The views of a scene show one set of named points, each view turned or mirrored, shifted and resized as a whole, with a little noise and some points left out.

Scene 1
View 1
K_336: [-6 -20 -15 0 -25 -14 -9 20 13 27 0 7 8 -17 -6 -16 14 11 -4 -3 -11 -12 -6 -19 -8 19 2 -12 -5 7 -13 -11 7 -1 14 12 6 31 12 0 5 -2 2 -4 13 10 -18 -9 11 11 1 -12 -4 -6 9 -35 1 -25 -10 -2 27 19 -6 -32 -2 12 7 -10 -14 11]
K_714: [-19 -17 -19 -4 -14 -5 -20 11 -14 16 -8 -13 24 -41 -5 -16 5 14 -14 8 -15 7 15 -27 -13 14 3 -9 -15 9 -17 -7 10 -2 20 32 2 15 5 -17 1 -4 -5 -25 4 26 -14 -23 -14 5 -21 10 1 -11 23 -29 12 -10 -22 -12 21 32 -9 -28 -8 25 -6 -1 -14 19]
K_910: [-6 -21 -9 1 -32 -13 0 36 19 31 11 10 13 -5 -6 -19 17 3 -1 -6 -9 -25 -15 -24 -12 19 6 -13 5 3 -30 -17 6 2 14 1 -5 39 -1 7 4 -16 9 0 11 12 -19 1 13 4 -2 -11 -1 4 10 -27 -7 -30 -10 8 27 12 -10 -23 -10 4 5 4 -7 9]
K_927: [-15 3 -17 -11 -7 -4 -9 15 -5 8 2 21 11 -25 10 -3 2 17 -15 4 -10 3 12 2 -9 16 -4 -11 -13 5 0 -9 0 2 13 24 24 21 21 -24 3 8 12 -15 32 27 -11 -21 -7 2 6 5 -8 -20 8 -47 9 -18 7 -2 25 17 -13 -34 8 21 14 -21 -30 22]
K_511: [2 -36 1 9 -46 -17 2 23 20 39 5 2 1 -13 -17 -19 32 4 5 -4 -8 -20 -27 -38 -7 14 11 -16 15 10 -30 -14 14 -2 10 -1 -8 40 0 14 6 -13 -2 2 -4 -4 -25 1 17 5 -6 -16 0 11 4 -18 -1 -40 -14 1 23 14 -4 -28 -14 5 -3 -9 8 1]
K_111: [-2 10 -20 -21 4 -5 1 32 22 12 9 41 6 3 25 -8 -9 14 -9 -6 -2 -17 7 18 -7 25 -10 -10 -17 -4 1 -14 -11 18 9 7 32 33 32 -13 3 16 30 1 53 22 -9 -8 14 14 27 -10 -10 -19 1 -62 -5 -25 22 7 37 7 -7 -33 23 9 27 -22 -49 20]
K_267: [-4 11 18 -15 -12 -18 -18 11 -9 0 18 12 4 -10 6 8 17 0 3 18 -6 -9 -2 -23 -19 -3 10 -6 5 23 -19 12 13 0 -23 27 39 25 20 -9 -5 -15 -12 -22 2 27 -12 -2 -24 -12 2 0 -14 -1 11 -20 18 -2 24 0 -5 14 -8 -36 6 17 3 -17 5 11]
K_42: [-4 11 15 -15 -10 -14 -14 18 -6 3 18 5 14 -2 9 -1 13 -3 5 15 -6 -15 -2 -25 -18 1 5 -5 1 20 -26 9 9 5 -18 23 32 29 12 -6 -9 -18 -7 -20 0 29 -12 2 -19 -11 -5 -1 -11 0 20 -24 15 0 11 4 -1 15 -6 -30 8 16 1 -7 0 13]
K_433: [-9 -42 5 27 -68 -12 -11 21 -15 37 11 -21 18 -35 -34 -23 45 0 1 8 -19 -10 -29 -59 -17 6 23 -16 22 20 -47 -8 27 -15 12 12 -28 34 -26 13 2 -36 -18 -15 -33 14 -19 -7 -10 -13 -37 -2 5 20 16 18 5 -28 -36 -4 11 17 -19 -19 -43 12 -14 7 42 -3]
K_522: [-15 -14 -9 -8 -15 -15 -19 11 -3 18 -4 -14 23 -26 -4 -20 11 11 -6 4 -10 -4 6 -33 -15 15 4 -6 -11 11 -22 -7 11 0 9 28 10 21 9 -1 -1 -6 -5 -18 -5 21 -20 -11 -8 5 -18 2 0 -5 27 -29 10 -6 -20 -11 20 29 0 -28 -2 23 -10 -1 -8 18]
K_609: [-32 3 -17 -3 -18 7 -16 22 -30 1 10 -2 32 -27 3 -7 0 8 -18 10 -13 1 17 -12 -19 11 1 -10 -14 4 -24 -9 10 1 19 26 5 19 -2 -23 -3 -7 8 -30 16 52 -7 -21 -34 -7 -21 22 -3 -13 26 -25 12 2 -8 -8 19 18 -27 -18 -8 26 4 3 -12 24]
K_350: [-6 2 -11 -3 -22 -3 -1 32 4 16 22 38 3 -5 7 1 8 6 -9 6 -10 -13 -4 7 -9 16 3 -14 -4 3 -9 -10 -2 6 10 7 18 37 13 -16 5 0 21 -5 36 26 -4 -6 -3 -4 18 -3 -14 -9 -1 -36 0 -28 22 9 24 0 -20 -30 4 13 28 -19 -22 14]
K_979: [10 -21 9 -11 -17 -33 -13 3 24 25 -4 -3 -3 -12 -8 -17 29 10 14 5 -5 -14 -9 -43 -8 8 10 -8 10 22 -19 4 14 -4 -14 22 25 31 25 17 -1 -11 -18 -9 -13 -9 -27 -1 18 10 2 -25 -2 7 7 -29 12 -19 -8 -1 9 27 17 -44 8 12 -11 -18 0 2]
K_18: [-8 -17 -10 -5 -21 -11 -15 12 4 19 -2 -5 16 -25 -7 -17 16 13 -6 8 -10 -5 4 -30 -12 12 4 -8 -6 9 -21 -10 9 0 12 23 2 25 9 3 1 -7 -4 -14 1 18 -20 -14 1 9 -13 -2 4 -1 17 -26 6 -16 -16 -4 19 26 -2 -30 -4 17 -7 -6 -13 12]
K_791: [-4 9 2 -20 -3 -15 -7 21 15 11 10 18 11 3 14 -7 3 6 0 3 -5 -18 3 -10 -16 10 -2 -9 -5 11 -13 -4 0 12 -6 16 33 32 22 -5 -4 -7 10 -9 17 20 -15 -1 2 2 11 -8 -7 -7 14 -45 8 -11 11 4 13 17 0 -32 18 14 5 -8 -21 19]
K_754: [-7 15 18 -26 7 -22 -28 -8 -11 -6 7 1 7 -19 10 5 11 9 2 19 -4 5 13 -31 -18 -6 3 -4 -7 29 -13 22 10 3 -29 46 49 16 30 -12 -9 -9 -21 -31 -6 24 -13 -11 -23 -6 -4 4 -8 -6 20 -29 29 10 13 -9 -9 33 8 -42 19 27 -10 -23 -9 15]
View 2
K_511: [16 -40 24 15 40 -10 -1 -5 9 -11 2 -15 -26 -17 11 -6 -36 26 5 -21 -29 -13 -23 1 -4 -5 -8 -13 19 -10 13 -37 -1 6 -18 10 -5 -14 14 -6 24 -9 14 4 -27 -12 43 12 9 22 3 -11 -18 2 17 -8 -7 15 2 21 -14 -16 18 -7 -29 10 3 -38 -40 -25]
K_979: [18 -38 7 4 10 35 4 9 6 -3 10 -33 -15 -12 31 2 -24 10 4 -3 4 5 -4 15 1 2 -23 -12 25 11 -9 -34 16 -3 -25 2 -15 -5 21 0 27 -30 20 10 -20 -5 36 25 -3 34 11 -8 -8 2 29 -1 -32 15 7 22 -7 -41 15 -15 -32 9 17 -40 -22 -49]
K_609: [1 -18 -17 15 -7 -56 25 -28 54 31 27 -17 -2 -26 29 3 -16 -10 -3 11 -13 21 2 -21 11 -1 -29 -1 10 14 17 -3 -22 14 -10 1 5 27 11 27 -12 -17 21 -3 -9 4 10 -31 18 -4 -12 1 -10 2 -28 -13 18 6 -18 28 22 2 3 -21 -10 -6 14 35 -2 -4]
K_433: [6 -52 19 -13 37 -46 -17 -14 36 -15 12 -40 -29 21 -8 -3 -38 51 0 -29 -33 -28 -33 -8 10 -20 -38 2 6 16 30 -49 -39 34 20 -16 0 1 18 10 0 -4 17 -10 -18 -26 44 26 18 -10 -16 6 -65 -6 6 8 -7 28 -3 8 -3 29 7 -11 -46 14 -3 -14 -35 -9]
K_714: [-2 -21 -17 2 -20 -32 12 -4 54 22 18 -31 -5 -24 20 2 -16 -7 -4 8 -4 9 3 -12 21 8 -19 -6 2 12 -1 -17 0 16 -24 -8 -3 18 11 17 3 -27 25 -7 -7 -9 15 -14 11 12 -8 -8 -6 0 -21 -4 -12 9 -26 33 15 -24 10 -21 -13 2 19 31 -18 -13]
K_350: [17 -12 1 25 24 -21 43 4 7 11 10 12 -9 -73 38 -21 -19 -28 13 14 -29 13 -2 -1 -21 20 -10 -6 16 -3 -9 10 17 -15 -27 20 9 19 16 -2 14 3 20 14 -13 2 9 -34 -4 24 0 -6 13 2 19 -35 16 9 17 20 1 -21 13 -9 11 -12 -5 -11 -2 -20]
K_754: [15 -20 -24 -11 -27 27 30 8 19 24 34 -32 7 -17 61 5 -1 -27 -4 31 26 27 18 9 6 3 -48 -5 17 57 -20 1 2 -6 -12 -17 -21 35 28 27 7 -31 36 9 11 3 0 16 -9 18 3 13 -4 1 22 -20 -30 20 10 17 23 -26 -5 -30 -22 -9 29 0 27 -54]
K_111: [23 -5 -8 44 5 2 47 -2 6 25 7 19 -2 -90 54 -12 -11 -44 16 19 -17 30 20 -3 -16 22 6 -20 22 -18 -21 16 37 -26 -59 34 0 10 9 -2 23 -11 18 18 -16 23 6 -46 -5 45 6 -17 50 7 12 -38 13 -3 8 33 3 -58 20 -8 20 -13 5 -7 -2 -31]
K_927: [10 -7 -14 12 -10 -16 40 3 27 22 17 -5 -5 -61 42 -16 -11 -33 5 18 -11 21 7 -7 -4 21 -9 -11 5 3 -20 9 25 -7 -40 5 3 20 16 6 8 -11 28 3 -4 2 5 -29 1 26 -2 -12 18 5 0 -28 -1 8 -1 30 11 -34 9 -13 6 -12 10 12 -2 -22]
K_336: [14 -23 3 18 12 -12 16 -4 26 6 7 -13 -16 -38 18 -7 -26 1 5 -5 -16 6 -4 -2 0 10 -10 -10 16 -11 -3 -20 15 -1 -35 16 -4 1 12 1 16 -19 17 3 -19 1 23 -14 9 28 1 -14 7 1 4 -9 -7 6 -3 28 -4 -34 17 -7 -14 3 10 -11 -27 -22]
K_791: [17 -16 -5 37 1 3 31 -13 16 27 19 -4 0 -45 52 5 -11 -26 8 15 0 31 17 0 -1 4 -19 -8 26 5 -5 -1 8 -15 -36 22 -4 16 11 13 16 -32 15 14 -23 21 8 -21 5 29 9 -1 29 8 4 -17 2 7 1 30 4 -40 11 -19 -7 -3 23 -3 3 -35]
K_267: [17 -24 -10 -3 6 12 31 3 3 11 29 -18 -5 -26 56 -6 -11 -21 -3 19 1 20 6 9 -7 0 -43 -1 21 45 -3 4 -6 -7 0 -7 -11 26 26 22 10 -14 26 10 1 -2 7 7 -6 12 0 15 -12 -2 32 -25 -13 24 20 12 17 -10 -4 -23 -19 -7 12 -19 27 -44]
K_910: [16 -31 16 32 36 -18 12 -15 14 2 6 -4 -20 -33 19 -8 -25 11 9 -11 -30 0 -9 -6 -5 -1 -11 -11 23 -16 16 -21 -7 0 -20 26 3 -2 12 -2 18 -7 12 10 -33 3 35 -14 11 24 -2 -5 1 1 10 -13 10 8 1 24 -11 -15 18 -6 -19 7 2 -24 -25 -16]
View 3
K_714: [-1 3 22 -6 -23 -9 -14 -4 -23 4 17 -21 8 3 -5 -13 -13 17 -4 8 -6 3 -15 -7 -4 -21 4 -4 15 16 -4 8 -14 -8 11 18 -8 -9 -5 19 -12 -9 -10 -8 8 4 2 -11 16 17 21 33 7 -7 0 0 2 3 1 -2 -10 19 18 18 -17 7 11 -6 27 -13]
K_350: [10 11 -1 11 -1 -10 1 -14 -21 10 -1 -13 26 -9 14 -13 -6 -8 -24 17 5 18 -18 15 0 -15 -29 13 0 23 -2 9 -14 10 0 7 -2 12 -19 7 5 -13 -8 20 -8 4 -16 11 18 13 15 14 -8 7 5 -20 9 14 8 -5 -6 28 -13 22 9 21 -3 12 23 15]
K_111: [24 21 -10 11 -12 -28 7 -5 -26 7 7 -18 35 -17 21 -23 -2 -2 -20 27 27 15 -8 10 -5 -24 -34 32 3 31 2 12 -13 28 -4 16 -2 23 -20 11 9 -12 -4 28 -18 7 -25 3 3 11 24 20 -18 3 11 -21 2 9 7 -3 -4 35 -11 28 8 37 2 25 44 15]
K_433: [-26 -9 6 0 3 17 -13 -11 2 7 23 -4 -14 8 -11 -7 -25 11 -20 -11 -62 12 -22 12 1 -2 6 -36 19 2 -9 6 -23 -31 22 -15 -8 -22 -12 19 -26 -18 -38 -16 21 -4 8 5 21 12 -10 -2 32 11 4 1 26 27 4 -10 -31 11 28 29 -16 -1 2 -36 -7 4]
K_522: [-5 0 7 -4 -25 -8 -10 -2 -19 7 24 -16 13 1 1 -12 -7 13 -9 2 -8 -2 -12 -2 -4 -20 4 -1 15 17 -6 10 -12 -4 11 10 -10 -5 -5 24 -11 -13 -16 -4 4 6 -8 -14 7 9 8 22 10 -5 3 6 2 9 2 -4 -13 19 19 19 -15 13 14 -8 24 -5]
K_511: [-14 12 -13 5 1 0 4 -5 -3 8 26 -8 3 -8 6 -21 -16 7 -23 4 -40 16 -8 11 5 -8 -14 -6 11 18 -1 14 -20 -8 13 -2 -4 -5 -22 17 -12 -21 -34 2 1 4 -11 -1 -1 4 -7 -4 18 17 19 -7 19 31 6 -10 -27 23 18 42 -7 20 4 -16 11 10]
K_18: [-5 4 5 -1 -18 -8 -8 -6 -16 5 20 -16 10 -5 4 -16 -9 13 -12 6 -15 5 -13 1 -3 -18 -1 0 13 19 -5 11 -13 -6 9 10 -8 -6 -11 21 -10 -14 -18 -1 0 5 -7 -10 7 10 7 21 12 2 10 0 8 14 3 -6 -17 20 18 27 -10 15 12 -8 20 -3]
K_42: [2 -15 -2 -1 -20 -1 -3 -1 -14 7 10 -16 22 -8 14 -1 -5 -6 -23 -2 1 -8 -28 12 -2 -20 -4 0 5 16 -14 -1 -9 -5 13 -4 -4 -4 -3 22 0 -9 -11 9 -4 8 -21 -9 11 8 -2 16 8 -5 -4 14 4 16 5 -10 -5 28 -4 5 9 13 12 -6 4 10]
K_336: [-5 14 -5 3 -11 -10 -1 -7 -16 7 19 -15 14 -8 6 -22 -11 6 -17 12 -13 13 -7 6 -1 -15 -14 7 11 25 -1 13 -18 1 7 11 -6 0 -19 16 -6 -17 -20 8 -6 6 -10 -3 0 9 9 14 7 9 13 -9 12 17 3 -3 -18 24 13 32 -8 21 8 -2 26 3]
K_609: [8 -6 24 -4 -15 -12 -17 -6 -27 4 7 -6 13 8 -6 -5 -19 13 -7 5 4 4 -25 -1 -18 -22 1 -12 20 5 -6 3 -13 -1 6 5 -11 0 1 11 -19 -13 -5 -7 15 0 2 5 30 25 22 29 1 -7 -17 -2 3 -1 2 -4 -12 9 13 12 -18 7 3 -7 29 -2]
K_910: [-2 10 -15 8 -1 -9 6 -7 -9 10 19 1 12 -9 8 -19 -16 3 -19 5 -20 18 -11 11 -9 -11 -16 0 17 16 0 12 -15 6 7 -5 -6 5 -15 13 -14 -22 -26 9 0 1 -12 3 5 6 2 -1 7 12 8 -11 15 23 7 -13 -24 20 13 38 -7 25 1 -4 19 12]
K_267: [-1 -17 3 0 -21 5 -8 -6 -13 7 6 -25 23 -7 17 -1 1 -7 -25 -3 0 -14 -29 16 6 -17 -8 2 -4 24 -13 1 -8 -11 14 0 -1 -7 -11 23 9 -6 -9 11 -6 10 -25 -8 13 11 -3 19 10 -6 -2 13 2 19 8 -7 3 36 -11 0 16 5 12 -7 -1 7]
K_754: [2 -17 11 -10 -39 3 -10 -2 -20 6 12 -34 27 -6 16 2 7 -1 -18 0 12 -23 -27 4 6 -24 3 9 -5 28 -17 0 -7 -15 19 11 -3 -12 -5 32 13 -1 -6 3 -9 15 -24 -26 5 4 4 35 7 -17 1 25 -6 10 4 -7 8 39 -5 -7 13 5 20 -3 6 -5]
View 4
K_791: [-15 10 -12 -20 22 -6 -20 -7 18 6 37 2 18 -39 -25 25 7 0 13 -21 41 13 -14 -23 7 10 -15 29 -43 11 48 29 -1 -19 -8 -19 6 -6 -10 13 15 -9 8 -33 27 12 24 23 -2 34 18 25 -15 30 -26 1 -22 -17 7 -29 -1 -22 6 36 -3 9 -29 9 16 -19]
K_18: [-25 -2 -1 -16 -4 6 12 -2 15 2 23 -9 9 -11 -4 14 -3 5 -2 -25 17 24 -12 -28 15 -12 1 21 -25 -5 29 14 4 -12 -16 -7 25 5 -7 8 24 -22 20 -30 26 23 21 -7 -34 12 19 -1 -3 21 -32 -6 -23 1 11 -11 -5 -29 27 26 -14 -9 21 15 10 3]
K_522: [-21 2 -3 -13 -6 15 17 -3 11 0 19 -9 -1 -4 -11 12 6 8 11 -22 20 26 -13 -20 17 -17 -4 21 -15 2 36 12 12 -13 -10 -6 27 -2 -3 4 8 -24 26 -22 33 26 17 -5 -43 6 23 3 5 20 -33 -2 -20 -5 7 -8 9 -35 27 27 -8 -4 28 7 11 -7]
K_979: [-25 13 -37 -31 13 -4 18 0 4 -11 22 12 -10 -28 -11 12 -6 14 -26 -12 19 28 -54 -29 15 16 13 39 -45 9 24 3 6 -25 -39 -16 26 15 -3 21 29 -16 33 -41 29 17 57 -3 -28 22 20 16 -5 19 -31 -9 -14 -11 11 -34 -30 -10 39 43 -23 -7 -14 9 27 17]
K_267: [0 25 -10 -20 30 24 -8 -10 5 19 3 11 -20 -54 -47 22 -4 -6 -4 -7 23 -12 -22 -24 -2 13 12 30 -23 28 35 19 -8 -1 6 -21 8 -33 27 14 12 5 22 -52 19 11 40 15 -29 20 13 9 -8 34 -28 -5 -5 -5 6 -40 7 14 13 28 0 8 -4 5 1 -29]
K_927: [-25 4 15 -11 0 -6 -24 14 15 7 39 -5 51 -24 -42 37 1 -6 26 -18 28 16 13 -23 0 3 -23 19 -36 9 38 43 -7 1 10 -5 8 -16 -7 19 27 -17 -5 -33 29 9 11 29 -7 37 29 17 -16 34 -24 -9 -31 -8 9 -9 14 -26 9 34 -15 6 15 22 5 -24]
K_714: [-18 -2 15 -7 -20 24 11 4 13 -2 22 -12 15 6 -23 21 1 1 17 -12 14 24 7 -19 16 -19 -9 16 -6 9 35 25 0 0 3 -3 22 -10 -6 8 20 -30 21 -26 28 23 6 -6 -46 12 25 -6 4 23 -31 -8 -24 5 7 4 13 -40 36 21 -10 4 56 16 6 -12]
K_910: [-23 -22 3 -24 12 -8 -7 -12 27 19 34 -6 17 -31 17 16 -6 3 -19 -46 31 9 -7 -24 5 -16 5 29 -38 -35 19 9 -13 -26 -24 -7 23 27 -12 -12 34 -3 4 -22 23 27 17 -15 -17 9 4 -6 -16 20 -37 4 -36 3 8 -28 -14 -24 3 24 -17 -19 -16 13 19 24]
K_754: [-4 40 -27 -13 18 32 5 0 -4 -3 13 8 -19 -25 -63 15 9 4 14 6 24 7 -35 -25 11 20 -5 21 -14 53 55 24 13 5 6 -24 7 -44 17 32 -2 -15 32 -54 28 8 43 24 -39 28 32 22 1 34 -30 -9 3 -16 6 -28 19 3 32 36 2 17 17 3 2 -46]
K_609: [-5 -8 35 -5 -6 30 -2 -9 24 18 18 -16 11 -11 -13 21 5 -5 24 -30 19 4 33 -10 15 -40 -17 12 4 -5 40 25 0 4 19 -3 20 -20 6 -12 3 -22 10 -21 24 32 -16 -6 -42 -2 10 -19 1 23 -34 5 -24 6 2 2 33 -38 10 6 5 6 42 5 -2 -21]
K_511: [-25 -16 -9 -30 4 -8 11 -8 18 8 21 -2 2 -31 27 9 -17 12 -35 -39 19 13 -31 -24 11 -11 22 39 -44 -39 3 1 -15 -28 -39 -3 36 36 -4 -4 48 -2 16 -24 19 24 30 -21 -26 9 2 -11 -13 18 -36 -2 -33 4 15 -31 -27 -13 18 24 -23 -26 -5 17 22 45]
K_336: [-28 -8 -2 -22 -3 -8 1 5 19 4 33 -8 27 -19 -3 20 -3 5 -9 -31 23 20 -7 -21 9 -5 -4 27 -37 -13 25 20 -4 -19 -21 -4 26 16 -11 9 33 -14 8 -28 24 25 21 2 -23 21 16 6 -13 24 -32 -3 -32 -4 9 -15 -13 -28 19 29 -23 -11 0 17 17 11]
K_350: [-19 -7 20 -21 20 -16 -35 5 29 27 32 -3 49 -53 -27 41 -8 -13 -4 -33 38 -3 17 -25 -10 5 -11 23 -53 -14 28 40 -26 -6 2 -11 6 -2 -3 7 44 2 -14 -39 17 13 12 31 7 37 15 9 -31 37 -25 -6 -35 -1 8 -31 7 -10 -9 26 -18 -1 -14 21 5 -9]
K_42: [1 18 -6 -20 29 18 -8 -15 15 17 12 7 -21 -47 -32 14 -1 0 0 -21 29 -3 -20 -24 6 2 5 27 -24 20 43 15 -2 -8 3 -20 8 -24 17 3 4 5 19 -40 22 17 29 11 -24 17 9 12 -11 33 -35 0 -9 -7 6 -35 11 1 2 21 3 6 -10 -2 3 -28]
View 5
K_791: [26 4 -28 -28 -12 0 5 30 8 3 -1 -22 16 -10 -34 18 -22 -28 -5 -40 -47 0 20 7 12 8 3 4 15 23 -4 -7 -39 11 38 1 -29 21 26 13 -5 34 28 63 -5 8 -33 28 13 -22 11 15 -10 -3 24 -3 3 -7 2 23 -4 -5 -11 46 -6 25 27 -11 -14 -36]
K_111: [33 39 29 -5 -16 14 36 41 -3 -5 -2 -35 34 -1 -55 37 -54 -28 -4 -19 -58 7 30 41 31 -3 -11 -20 5 47 -13 -12 -52 38 40 -7 -51 27 53 25 0 49 48 56 -11 7 -39 39 24 -16 -7 21 -2 -13 19 6 -8 -35 14 58 -10 -8 -12 70 12 16 23 -48 -13 -24]
K_336: [14 -8 -2 -21 -21 23 9 -3 -13 12 3 -25 21 1 -31 11 16 -21 -9 -16 -55 0 10 12 10 10 -12 20 14 19 1 -24 -23 26 39 -1 -37 22 27 -4 1 -2 13 30 0 -8 -19 13 17 3 16 3 17 8 18 1 -10 -9 12 19 -4 -7 -22 44 -5 17 24 1 -11 4]
K_979: [21 -43 -39 -17 -31 0 -4 6 -19 31 5 -38 -1 -26 -28 -8 49 -19 2 -33 -52 -28 8 -1 -1 22 20 39 20 -3 23 2 -35 21 48 0 -20 21 3 -30 16 -10 9 45 4 4 -38 37 2 -21 3 17 10 16 26 -8 -2 0 16 -10 4 -19 -1 42 -16 31 38 33 -10 -26]
K_267: [12 -19 -63 -23 -13 -16 -9 29 8 -11 -26 -11 -6 -25 -4 15 -7 -27 -12 -47 -27 -41 11 -46 -6 4 22 1 27 -5 7 -12 -19 -29 25 -1 -28 10 6 16 -11 33 19 47 -1 21 -36 24 5 -14 2 22 -12 6 14 -7 12 9 -20 0 -5 8 -15 38 3 52 12 7 -3 -44]
K_511: [10 -21 -3 -22 -43 18 -15 -28 -13 9 9 -44 1 9 -32 -17 50 11 8 -26 -45 0 -14 -21 -17 18 -2 47 5 5 4 -21 -18 34 56 3 -26 26 20 -13 -1 -25 -3 9 12 -19 -15 -9 2 7 14 -3 24 23 21 0 -2 -23 26 3 -2 -10 -7 52 -23 19 29 30 13 18]
K_42: [14 -15 -60 -40 -8 -10 -21 17 20 -13 -16 -5 1 -15 -14 12 -8 -24 -14 -51 -29 -18 9 -39 -10 5 15 1 26 4 1 -17 -22 -17 30 5 -25 10 7 15 -13 32 11 48 -3 9 -26 14 12 -18 19 17 -12 5 18 -6 8 9 -15 6 -3 2 -19 35 -8 36 21 8 -10 -40]
K_714: [14 -23 -34 -42 7 44 6 -11 -2 10 -23 15 24 4 0 20 21 -43 -30 -11 -60 4 18 25 15 13 -12 7 37 6 16 -38 -8 -20 14 7 -40 7 14 10 4 2 4 31 -6 -5 -4 5 38 15 37 -9 21 15 7 -24 -9 25 -7 6 -2 -5 -53 14 -5 11 2 5 -37 -4]
K_522: [13 -24 -43 -46 0 22 -6 -14 -1 14 -8 0 15 -2 -17 7 22 -32 -17 -21 -54 2 17 18 9 14 -7 20 26 8 15 -28 -16 -9 27 10 -28 14 10 -3 -4 4 2 41 -6 -4 -9 9 31 -1 39 -1 15 16 15 -16 -4 23 -1 0 4 -5 -39 18 -17 15 18 13 -32 -10]
K_18: [17 -18 -22 -34 -11 26 -3 -12 -6 12 -5 -9 16 1 -17 8 26 -29 -11 -23 -55 2 15 10 5 12 -7 17 22 5 11 -28 -17 2 36 4 -33 17 16 -1 -2 -2 4 32 0 -5 -14 5 22 4 26 1 21 14 17 -12 -5 13 8 4 -1 -10 -31 27 -15 15 17 9 -19 -1]
K_433: [-8 -53 -39 -44 -32 26 -43 -65 1 2 -8 -3 -8 10 2 -26 85 14 0 -27 -27 -9 -31 -66 -42 14 -9 58 21 -28 6 -53 23 -16 45 14 -18 8 -3 -6 -18 -51 -25 -19 17 -28 1 -50 -1 30 44 -14 35 36 11 -15 2 14 4 -29 0 9 -34 26 -32 12 11 68 13 33]
K_609: [10 -1 -35 -57 11 39 -12 -18 20 -20 -21 29 28 15 -2 22 -7 -33 -31 -21 -41 23 16 6 3 2 -31 -2 26 16 -6 -49 1 -33 13 9 -43 8 17 31 -23 18 6 28 -7 -8 5 -18 34 12 54 -11 15 11 8 -11 -3 29 -19 9 0 12 -56 10 -9 7 -1 -5 -31 4]
K_927: [23 12 10 -15 -5 34 27 11 -10 -2 -20 -17 35 1 -29 28 -15 -30 -20 -10 -54 4 26 26 20 4 -17 -12 22 26 -1 -31 -24 5 24 -3 -52 18 39 25 -1 27 28 34 -6 2 -23 15 31 7 10 -2 12 -3 5 -12 -11 -10 4 38 -10 -3 -31 47 15 18 5 -29 -22 0]
K_350: [20 26 17 -5 -22 9 12 15 6 -22 -17 -34 25 1 -35 30 -33 -6 -7 -26 -37 -4 10 -15 6 0 -13 -16 10 22 -18 -26 -24 12 34 -1 -43 17 47 38 -11 36 32 28 -3 8 -24 15 11 2 -2 15 1 -9 11 1 -3 -28 3 47 -13 4 -14 67 10 24 10 -31 2 -10]

In a view up to two points have been moved. Name them for each view, in the order of its rows, or write -.
view 1 => K_609
view 2 => K_791
view 3 => -
view 4 => -
view 5 => K_927
